Each row is a point on a landscape with many peaks, with its height.
A climber steps from a point to the highest of its 6 nearest points, and stops where none of them is higher. Distance is the straight distance between rows; heights are no part of it.
k216: [122 132 134 105 105 142  93 133]  height 4.68
k696: [131 114 118 154 145  90  94  62]  height 1.30
k906: [128 117 120 127 124 111  76  93]  height 0.89
k306: [204  86 135 179 186 117 102  59]  height 2.82
k96: [138 191 154 127 158 175 137 174]  height 6.88
k847: [152 134 126 142 155 165 137 113]  height 2.38
k606: [115 124 109 122 113 109 131 111]  height 3.09
k630: [109 112 153  87  74 130 176 225]  height 2.91
k371: [118 133 133 108 104 142 106 140]  height 4.82
k50: [100 104 121 136 118  62 103  86]  height 1.66
k185: [176  92 127 175 177 101 106  52]  height 3.86
k497: [116 136 113 131 135 141 160 117]  height 1.80
k927: [148 119 122 134 138 128  88  87]  height 1.33
k180: [124 108 106 151 141  94 130  82]  height 3.18
k130: [123 132 118 127 129 136 123 111]  height 0.33
k388: [160 125 119 149 162 147 116  89]  height 4.80
k657: [145 125 117 147 162 155 155 104]  height 2.97
k54: [131 186 153 110 136 158 144 199]  height 3.55
k415: [120 169 148 110 125 154 159 201]  height 2.95
k454: [108 107 114 130 122  79 113  94]  height 1.11
k800: [126 165 170  96 109 150 140 232]  height 6.83
k503: [118 133 161  88  80 140 153 234]  height 3.72
k369: [ 95 108 111 106  92 111 133 132]  height 3.56
k316: [116 100 117 160 148  67  99  65]  height 3.23
k60: [106 139 135  97  84 140 145 192]  height 2.47
k566: [136 131 116 133 144 151 132 101]  height 2.17
k863: [102 113 113 129 110  82 122  94]  height 1.53
k797: [110 108 118 138 126  93 109  89]  height 0.84
k715: [139 144 118 137 147 152 144 113]  height 2.56
k505: [118 187 172 110 119 156 135 218]  height 5.27
k137: [130 145 127 127 136 161 130 132]  height 1.41
k495: [115 160 135 111 122 155 168 183]  height 7.04
k104: [165 108 121 159 160 131  92  69]  height 2.50
k55: [145 160 129 138 159 176 156 145]  height 3.81
k609: [135 161 148 117 132 163 123 158]  height 4.29
k613: [ 98 122 118 103  88 129 153 159]  height 0.75
k647: [118 129 124 116 100 127 114 127]  height 5.80
k357: [167 101 116 164 171 119 119  64]  height 3.30
k427: [117 157 146  92  94 151 112 181]  height 3.00
k350: [116 117 120 125 119 105  95  94]  height 0.40
k546: [111 141 144 100  91 147 142 203]  height 2.65
k831: [158  82 115 180 187  76 135  46]  height 4.76
k954: [112 142 134 106 104 143 137 163]  height 2.96
k205: [ 97 106 106 134 120  86 129  92]  height 2.00
k115: [125 159 126 126 135 166 142 150]  height 2.34
k241: [127 125 119 127 128 131 110 105]  height 0.69
k755: [114 145 123 121 119 151 149 144]  height 0.50
k102: [108 118 124 105  95 115 119 139]  height 4.54
k760: [119 169 148 110 116 155 138 183]  height 5.89
k823: [161  89 123 187 188  78 117  46]  height 4.59
k438: [139 111 109 159 156 107 139  61]  height 3.76
k72: [125 144 181  93  84 141 135 250]  height 4.66
k998: [113 138 133  94  89 138 161 199]  height 1.47
k741: [141 105 116 158 157 102 114  62]  height 5.30
k106: [ 92 103 116 103  84  97 148 149]  height 2.06
k89: [148 115 120 149 153 127 101  77]  height 2.13
k131: [179  96 121 165 174 110  94  58]  height 3.06
k282: [100 125 124 108  94 125 137 143]  height 3.85
k129: [124 130 120 121 124 123 101 104]  height 1.40
k733: [115 135 143  90  93 149 127 181]  height 2.87
k272: [127 137 181  88  90 129 147 251]  height 4.01
k976: [ 93 106 116 138 121  56 119  90]  height 1.29
k644: [109 126 109 124 112 135 150 128]  height 1.78
k589: [176 122 121 157 165 152 109  85]  height 5.20
k869: [107 143 124 107 113 146 154 174]  height 3.05
k590: [152 155 130 137 156 174 132 131]  height 2.42
k38: [118 139 117 126 121 157 158 139]  height 0.93
k857: [178 129 125 148 170 162 119 101]  height 2.86
k14: [128 102 107 161 160  84 116  65]  height 3.37
k364: [117 115 155  89  75 135 158 227]  height 3.49
k227: [139 123 115 148 147 131 142  85]  height 3.36
k231: [123 139 131 109 107 142 116 150]  height 4.53
k179: [131  98 111 179 167  75 125  51]  height 4.30

Where does a climber stop that starts at each point below?
k427 -> k495
k954 -> k647
k755 -> k495
k115 -> k96
k205 -> k741
k657 -> k589
k38 -> k495
k630 -> k800
k797 -> k741
k60 -> k495
k998 -> k800
k106 -> k647
k50 -> k741
k350 -> k647

Call two points neighbours if one is among the 6 nearest of the other. Go from one point of each pair to the other, from neighbour to neighbour, staying as high as possible. Name the lowest point that can't be avoided.
k495, k96 -> k760
k495, k647 -> k609
k741, k647 -> k715
k800, k96 -> k505
k589, k741 -> k227
